A landscape with many peaks, sampled at points; each row gives a point and its height.
From any point a climber steps to the highest of the 3 points nearest to it. It stops when none of these is higher. Distance is the straight distance between rows; heights are no part of it.
<670> h=24.7: 99	54	83	109	94	103	101	104	92
<347> h=60.6: 85	128	88	120	129	118	103	110	116
<601> h=7.8: 101	11	104	142	77	110	72	138	118
<51> h=49.0: 122	93	130	119	125	120	94	146	127
<194> h=34.8: 121	80	122	114	114	115	93	141	119
<481> h=15.1: 123	42	108	87	74	99	94	115	85
<239> h=16.3: 111	28	107	123	89	111	85	134	109
<250> h=14.4: 92	49	64	97	88	79	106	75	80
<729> h=24.5: 119	121	136	112	124	117	95	138	128
<113> h=44.1: 91	156	118	101	112	109	95	103	111
<666> h=27.2: 111	109	105	93	101	105	104	103	97
<311> h=35.2: 126	149	168	75	86	95	88	112	109
<53> h=44.6: 96	147	118	73	87	87	104	74	90
<277> h=14.3: 91	112	70	80	97	63	118	53	81
<425> h=1.9: 105	74	81	86	88	86	109	82	81
<714> h=30.9: 105	93	104	120	119	122	97	132	113
<710> h=18.4: 71	101	57	124	128	108	108	93	108
<117> h=49.2: 121	136	148	88	101	105	94	121	113
<316> h=56.1: 102	134	113	108	119	113	98	117	115
<594> h=34.1: 97	32	82	119	82	101	90	106	98
<365> h=47.7: 90	167	136	78	89	93	95	78	102
<21> h=46.7: 82	169	120	85	94	91	95	73	105
<189> h=11.5: 96	84	77	104	103	98	109	93	93
<499> h=7.6: 108	47	82	89	80	88	103	90	78
<351> h=26.2: 115	121	113	80	88	97	103	95	88
<483> h=4.6: 81	75	59	114	110	98	109	83	94
<540> h=22.2: 83	63	52	97	101	69	114	65	79
<269> h=41.9: 81	35	69	139	94	107	84	107	106
<278> h=42.8: 122	141	151	96	110	111	90	128	122
<320> h=47.6: 111	124	122	103	109	115	98	120	109
<473> h=28.4: 108	27	93	109	75	102	90	114	91
<20> h=48.3: 80	157	98	102	117	108	98	89	113
<561> h=46.2: 83	148	89	81	96	74	109	59	91
<22> h=11.1: 71	67	47	130	117	100	106	89	105
<659> h=26.4: 117	71	114	107	100	112	98	128	105
<602> h=67.7: 92	134	106	121	128	123	98	122	121
<283> h=45.6: 73	171	109	90	102	92	97	72	106
<297> h=19.0: 82	115	73	100	112	95	109	81	96
<37> h=24.8: 131	106	140	84	94	104	100	124	105
<553> h=44.9: 107	130	121	113	125	121	95	131	125
<615> h=17.4: 122	60	111	95	88	104	100	120	92
<136> h=42.0: 115	129	126	93	104	110	100	110	104
<233> h=30.2: 95	116	92	105	111	108	105	102	103
<167> h=35.3: 125	93	116	84	90	102	100	114	93
<537> h=37.0: 90	25	79	132	82	103	86	109	102
<520> h=55.5: 90	150	102	86	96	94	103	75	99
<65> h=19.6: 92	102	73	84	97	75	116	67	82
<742> h=36.1: 73	40	50	122	96	82	102	74	93
<417> h=38.6: 116	140	145	73	83	97	97	99	96
<741> h=57.9: 104	153	134	86	96	101	94	96	105
<150> h=32.5: 132	87	129	70	80	97	100	114	82
<148> h=7.0: 90	71	63	104	100	88	108	79	88
<613> h=65.1: 123	93	114	72	80	93	104	100	84
<288> h=16.4: 70	129	64	120	130	109	105	94	113
<90> h=53.0: 85	50	69	128	102	108	96	104	101
<274> h=37.2: 108	101	104	103	108	112	101	114	105
<55> h=35.1: 85	125	78	90	105	81	111	68	91
<59> h=40.6: 89	70	77	124	113	114	95	109	105
<523> h=43.7: 75	175	125	80	85	84	93	57	101
<517> h=55.0: 83	147	92	111	121	112	102	99	115
<466> h=59.9: 95	130	92	76	91	82	111	65	84
<235> h=37.3: 115	91	104	81	90	92	106	95	83
<614> h=51.3: 126	118	136	69	81	95	102	105	91
<573> h=18.5: 132	68	120	79	81	97	98	119	86
<315> h=14.5: 101	102	90	89	98	92	110	87	87
<708> h=43.0: 82	37	63	123	92	98	98	92	94
<532> h=23.6: 88	96	76	111	117	106	108	97	101

For each start below, name the point where the climber stops.
<20> => <602>
<288> => <602>
<320> => <602>
<481> => <90>
<523> => <741>
<499> => <90>
<315> => <613>
